Each row is a point on a tangle of strands that fork, close into loops and nearly touch. The rows are in no order.
In the rows, zero is written as 100.
Points whose rows are less than 113 apart are linked; no others are. Some points are linked to none.
(818): 129  97  88  98  92  116  130  60  62  91  88  92  125  113  100  88  82  123  109  95  123  102  108  86  102  87  88  104  107  107  96  101
(533): 109  108  120  97  68  79  123  77  111  93  93  38  111  132  96  85  103  115  118  79  110  94  122  80  99  71  91  58  109  69  101  122
(883): 70  107  99  101  111  91  121  119  117  89  95  109  109  100  35  113  127  105  133  106  85  144  41  51  80  114  60  95  117  138  106  90
(109): 88  104  141  118  58  80  83  100  108  122  126  59  86  130  159  122  103  90  82  110  112  102  123  62  98  115  118  123  73  52  93  147
(454): 95  92  65  59  104  124  93  111  65  105  74  95  114  88  59  98  118  74  94  103  88  102  67  103  68  85  72  129  99  128  95  92
(865): 79  82  111  100  110  63  136  112  126  141  122  105  82  74  117  45  81  95  111  92  144  51  79  150  90  113  115  78  129  96  137  86
(812): 112  96  79  99  127  92  90  115  102  92  103  122  99  115  60  54  96  89  92  58  113  82  107  141  74  47  116  79  76  137  98  89
(529): 97  76  98  99  110  129  120  63  95  118  112  129  99  52  126  109  77  133  115  110  133  106  71  94  100  148  98  127  92  106  104  69
(1025): 111  75  104  134  102  117  77  97  105  80  108  49  113  129  107  91  117  97  74  107  94  116  98  126  60  95  87  145  65  128  114  102
(482): 53  147  82  75  127  106  117  124  150  131  77  121  72  65  79  117  88  96  106  94  110  100  88  68  110  107  107  67  121  93  97  111
(649): 87  108  97  114  102  102  122  132  130  96  137  115  89  135  80  72  67  98  90  124  155  97  102  79  74  130  95  59  56  96  104  90
(1022): 119  89  108  113  88  130  89  58  96  79  90  104  96  75  125  137  86  104  104  114  100  108  141  100  154  111  122  89  111  70  88  98
(110): 55  126  76  50  112  91  97  139  99  127  66  117  92  73  75  125  97  80  97  98  95  123  48  63  103  130  114  94  112  113  90  117
(602): 131  119  76  80  79  111  115  94  107  90  107  64  114  137  118  102  85  94  71  117  136  77  100  113  57  111  147  78  61  91  118  107
(128): 124  102  67  52  82  138  114  86  120  121  91  82  99  61  126  131  67  91  93  103  129  71  94  132  98  128  119  114  75  77  127  97
(198): 121  84  99  125  84  72  80  73  111  83  92  68  108  118  92  63  134  89  92  67  65  98  113  160  63  33  68  136  92  135  96  96
(829): 87  119  104  133  121  116  103  111  116  70  100  122  119  120  68  109  104  104  117  81  91  110  139  76  141  77  93  40  136  107  76  109
(669): 79  150  78  68  116  122  128  137  140  106  84  91  107  113  75  139  106  93  91  108  105  107  110  39  100  85  111  54  98  93  97  115
(165): 61  121  108  75  109  82  102  124  75  91  79  136  91  67  50  108  117  84  118  111  66  149  60  50  114  126  73  101  139  113  79  104
(910): 175  108  83  84  69  129  119  81  121  77  101  39  111  118  108  101  102  108  81  119  120  99  127  124  91  82  140  65  63  93  144  106
(814): 118  62  128  84  59  85  89  66  116  125  98  64  81  86  141  70  85  95  105  102  110  80  132  120  141  97  101  93  94  43  113  111
(1039): 103  58  90  96  130  103  87  110  33  102  101  139  102  52  109  108  98  93  97  101  100  105  98  125  110  120  140  122  100  103  101  70
(603): 139  49  112  124  79  80  100  43  129  106  108  96  103  91  129  52  83  122  106  85  114  85  93  152  95  101  85  134  83  101  124  74
(871): 92  88  127  93  128  96  110  125  91  106  91  143  85  46  96  82  115  85  132  115  95  82  79  104  159  113  83  101  168  112  111  78
(49): 100  81  106  94  89  105  108  83  109  112  115  43  102  82  142  120  109  123  90  109  122  120  82  91  102  134  131  108  83  75  111  105
(257): 102  107  111  111  95  79  77  102  93  106  97  80  102  109  122  112  109  93  87  70  81  101  134  114  112  68  136  89  113  86  75  116
(857): 128  73  122  85  107  140  119  77  134  105  89  103  98  44  122  104  95  108  118  116  94  91  105  130  171  134  72  105  136  98  122  57
(839): 102  131  114  123  125  102  58  128  68  82  121  66  111  159  114  142  124  96  75  125  88  124  86  64  51  82  121  136  71  123  82  127
(258): 60  96  115  110  103  91  113  135  147  99  123  106  81  123  49  93  113  116  98  113  106  136  34  77  65  138  58  112  86  124  111  94
(596): 137  107  60  87  74  99  102  94  84  76  80  69  111  138  66  80  124  74  94  92  61  85  111  107  91  43  69  91  78  121  91  111
(679): 102  144  78  96  116  123  128  97  93  82  94  143  117  93  73  110  74  99  104  103  109  85  132  49  142  79  109  40  115  82  72  97
(882): 63  94  115  161  97  92  73  67  109  98  85  105  103  116  75  102  136  100  105  84  53  115  93  97  77  51  40  154  127  133  62  80
(290): 105  113  83  77  80  96  113  99  112  97  90  69  110  164  82  75  109  82  99  97  88  62  87  121  49  74  76  98  74  108  93  113
(840): 125  82  95  94  71  80  138  51  69  128  109  123  95  71  120  66  37  130  123  92  127  47  78  121  106  126  100  125  79  78  134  97
(708): 133  60  106  95  71  103  91  72  77  75  93  33  126  126  111  87  129  116  101  108  90  103  102  131  83  84  84  122  83  101  123  107
(348): 104  87  113  89  92  131  78  108  50  92  92  112  87  77  114  146  94  107  102  137  85  150  87  58  127  144  92  127  90  78  90  109
(295): 138  95  81  92  133  148  111  82  104  85  90  125  121  82  74  92  105  108  108  99  93  86  102  140  112  84  73  110  119  132  104  63
(163): 65  149  110  100  113  82  122  106  101  90  82  172  67  72  74  97  92  78  124  102  92  92  94  40  137  112  73  68  172  84  78  97
(119): 107  88  107  84  113  90  121  102  48  87  95  108  98  73  112  93  84  106  118  110  102  94  130  74  141  116  121  42  126  67  103  104
(450): 70  98  93  88  107  123  84  140  130  96  108  94  102  143  68  89  127  91  82  118  91  101  51  115  38  125  59  130  65  142  108  93
(783): 129  103  96  89  60  100  118  46  135  150  91  93  92  68  128  96  59  96  111  89  106  59  129  124  158  101  81  90  102  45  122  90
(47): 120  80  92  116  61  32  119  51  84  120  122  130  88  88  139  48  56  115  120  69  115  60  126  135  107  95  119  110  83  79  110  99
(601): 67  127  100  124  145  107  58  159  92  106  124  113  98  132  89  139  111  85  64  117  96  125  85  89  61  102  133  107  83  129  86  117
(420): 106  71  126  123  92  123  65  99  58  87  127  68  83  114  125  136  106  113  89  132  98  150  97  79  104  136  102  146  84  84  102  109
(832): 132  58  107  127  83  103  96  44  92  72  81  49  128  123  74  68  131  117  111  89  58  112  119  124  94  55  46  141  99  129  98  83
(396): 67  115  119  148  91  89  81  71  121  101  80  110  109  127  112  117  102  115  106  71  59  114  120  91  111  67  72  129  142  105  44  102
(815): 84  100  64  86  119  109  110  114  89  108  103  97  127  105  76  86  91  103  100  125  151  100  35  103  36  124  110  101  71  143  113  94
(550): 98  138  94  87  109  128  140  103  83  78  84  143  109  76  59  98  90  102  126  107  86  108  103  49  137  119  67  58  142  98  88  95
(641): 108  126  73  74  106  130  126  116  116  111  92  76  113  85  106  134  83  101  99  124  125  105  114  59  109  118  143  47  92  81  113  116
(176): 101  85  102  93  111  126  127  82  156  111  109  68  132  82  107  107  100  136  108  84  126  104  86  129  86  99  115  86  119  126  109  89
(581): 95  87  89  130  126  114  75  134  88  77  116  74  112  142  60  91  133  89  69  121  82  119  86  108  45  85  76  124  50  154  94  97
(643): 82  106  139  86  63  86  99  92  128  123  101  46  91  91  136  129  97  114  102  125  115  119  97  60  104  145  95  99  104  54  103  134
(404): 74  103  105  87  111  110  107  134  101  101  108  59  120  118  110  116  123  106  94  144  119  120  41  88  31  131  132  109  85  126  126  113
(975): 74  101  102  102  125  92  95  103  39  94  59  173  93  49  86  109  129  65  117  100  67  94  89  101  145  123  83  105  172  116  77  77
(173): 111  101  100  101  99  84  123  97  125  116  116  160  91  78  107  83  65  89  113  79  111  38  129  136  145  99  88  94  112  79  114  71
(979): 157  90  77  87  113  141  104  56  64  60  76  94  131  90  72  93  100  109  106  113  93  99  118  101  119  89  90  111  101  112  102  69
(737): 109  98  101  132  127  99  71  93  93  85  108  75  116  112  109  131  117  131  86  79  81  126  113  111  95  61  136  124  115  114  82  111
(219): 163  95  87  126  84  50  101  44  69  94  113  163  83  76  132  58  69  100  108  62  95  57  149  166  134  74  124  110  85  105  114  82
(507): 119  113  79  53  62  79  83  106  114  112  90  51  96  126  108  77  108  72  88  80  92  73  112  147  80  54  116  97  79  85  102  131
(810): 93  99  92  94  124  107  91  95  21  89  83  160  100  57  102  115  105  76  102  109  76  103  114  96  135  125  110  103  121  84  67  81
(52): 68  84  132  90  110  92  95  152  97  112  140  99  68  81  110  103  101  94  100  130  114  143  71  64  101  164  116  100  89  72  128  114
(561): 75  139  115  119  95  83  133  49  124  107  82  142  102  97  101  89  67  122  121  89  104  86  129  57  147  79  61  68  149  81  75  92
(195): 117  53  97  89  105  107  87  122  64  111  104  77  89  90  129  103  102  95  95  101  109  104  106  118  97  113  145  103  82  88  117  97
(279): 71  97  111  88  115  93  81  144  84  110  131  75  90  92  107  123  127  109  93  121  104  164  35  73  62  151  116  124  88  119  118  114
(43): 73  142  98  80  110  123  115  129  144  101  90  74  122  125  74  133  130  103  99  102  77  110  76  78  73  86  100  82  94  124  90  99
(473): 93  98  107  140  107  104  61  86  45  64  90  161  93  100  101  94  108  78  99  96  74  99  142  111  135  97  73  110  138  93  69  87
(498): 124  108  78  96  88  93  79  107  48  81  87  102  96  122  95  79  103  84  98  75  67  94  134  111  120  64  109  93  97  99  81  114
(835): 119  83  127  116  118  101  100  87  82  95  111  169  77  61  115  87  79  106  111  109  101  87  98  97  157  135  78  123  127  91  105  71
(899): 101  94  98  63  49  89  94  113  116  130  80  47  94  107  135  97  83  74  87  95  87  71  130  130  112  88  115  98  89  45  106  135
(593): 123  118  85  97  68  68  108  56  108  127  86  150  79  84  127  99  56  82  110  66  94  34  152  123  175  78  70  94  96  67  94  95
(332): 58  125  86  108  165  100  75  137  113  92  93  147  106  107  45  116  129  85  96  77  80  121  78  74  75  77  99  93  121  146  67  73
(590): 89  112  104  80  97  110  81  146  66  82  81  113  87  101  82  127  129  68  96  127  68  142  80  48  114  135  80  114  96  94  84  123
(335): 106  94  74  104  136  120  132  89  67  95  121  126  121  77  87  99  69  128  100  103  145  107  66  89  60  127  110  106  82  126  100  92
(310): 70  97  113  94  109  84  86  140  149  117  103  77  101  116  112  108  106  97  94  77  109  93  114  113  90  66  129  76  103  99  102  112
(1056): 82  99  119  102  106  97  105  124  107  112  115  174  74  74  94  86  78  99  102  106  124  106  87  94  116  145  53  118  84  94  115  73
(858): 141  61  92  83  87  126  110  68  97  120  90  96  95  70  146  88  76  97  97  94  120  81  101  164  112  114  99  131  89  92  133  77
(537): 125  113  74  50  76  145  107  104  113  124  73  81  104  49  125  158  77  102  96  113  110  93  114  90  126  118  144  75  92  59  104  103
(908): 149  113  82  102  90  70  82  71  80  91  87  122  92  98  102  73  89  83  101  50  77  67  136  158  125  41  123  93  101  108  97  98
(229): 75  78  108  83  119  114  76  145  118  111  73  99  90  83  86  100  143  75  99  96  59  97  101  141  116  78  74  114  139  107  101  93
(72): 71  116  133  117  86  89  80  127  152  100  115  108  88  132  76  123  131  101  92  115  68  157  49  59  83  120  40  136  91  110  110  117
(261): 87  75  112  80  123  73  109  141  128  119  114  97  96  101  110  73  98  84  86  96  123  81  98  143  75  105  144  52  95  102  119  107
(285): 60  102  91  126  132  101  73  122  122  100  103  112  90  125  74  101  130  87  100  75  78  93  90  96  67  50  64  123  105  130  74  74
(456): 96  115  80  82  102  113  99  140  101  110  120  63  111  111  126  120  95  82  71  141  142  96  66  103  51  148  166  70  62  101  115  115
(158): 117  99  70  120  144  110  105  93  125  82  104  142  99  91  59  82  98  103  105  77  109  65  114  141  108  49  78  81  110  151  120  58
(298): 56  106  130  113  82  73  117  93  139  110  98  113  72  96  92  89  94  110  123  77  96  96  93  59  125  93  70  94  139  65  84  101
(797): 90  94  110  128  122  91  56  141  105  103  140  118  95  140  123  96  95  92  55  90  117  110  107  125  56  102  128  109  58  121  90  102
(462): 77  104  89  110  118  68  72  144  80  104  115  113  106  154  79  72  104  84  86  86  106  89  103  120  37  62  133  94  71  124  102  120
(181): 58  100  139  109  75  65  118  76  164  124  103  73  93  89  125  88  89  122  112  98  138  106  106  66  110  127  81  95  112  48  113  118
(105): 148  102  97  107  46  89  110  64  59  81  104  60  102  117  137  99  99  123  89  106  97  98  151  90  104  76  143  91  73  78  105  122
(591): 98  73  89  148  134  95  76  80  43  69  99  95  128  103  64  114  141  123  108  78  66  133  124  90  92  61  130  99  140  138  79  104
(1020): 177  111  88  72  49  119  105  57  101  80  92  41  87  98  123  118  78  103  86  114  108  97  153  103  130  92  145  71  75  51  121  118
(517): 85  88  114  114  113  73  120  100  105  113  110  139  91  81  104  64  93  119  120  76  125  58  105  121  99  90  107  97  111  99  96  104
(340): 91  103  135  109  88  79  72  125  70  104  122  49  111  144  135  113  115  106  83  111  94  118  109  76  63  97  123  107  75  84  79  143
(921): 100  109  99  87  95  122  110  122  97  87  130  140  78  111  99  94  70  100  90  126  127  101  103  62  101  144  82  96  55  85  104  96
(478): 79  138  115  148  109  116  99  80  120  67  94  133  107  116  111  140  109  115  104  93  65  130  142  74  150  98  86  93  140  89  51  110
(547): 119  68  94  106  74  62  115  66  107  108  108  63  113  111  129  56  100  132  115  100  126  79  61  162  54  117  110  118  109  118  129  95
(973): 66  119  116  118  92  95  89  118  141  109  101  58  105  146  82  131  137  112  104  115  69  128  62  52  60  90  78  125  90  120  88  119

A tip is a point with one link. Name the tips that can be reached along the links from each point below, in the order of the rows.
(973): (198), (420), (547)
(340): (818), (649), (561), (473)
(865): (840), (591)
(478): (163), (332)
(456): (529), (52), (105)

A piece is two or more points that can be reached from each other along the links. Count, over all rows, the pieces, the separate loops (a circle has one, a figure eight two, a Y none), the forks (points with three links) and the tips (points with one).
pieces: 5
loops: 2
forks: 8
tips: 14
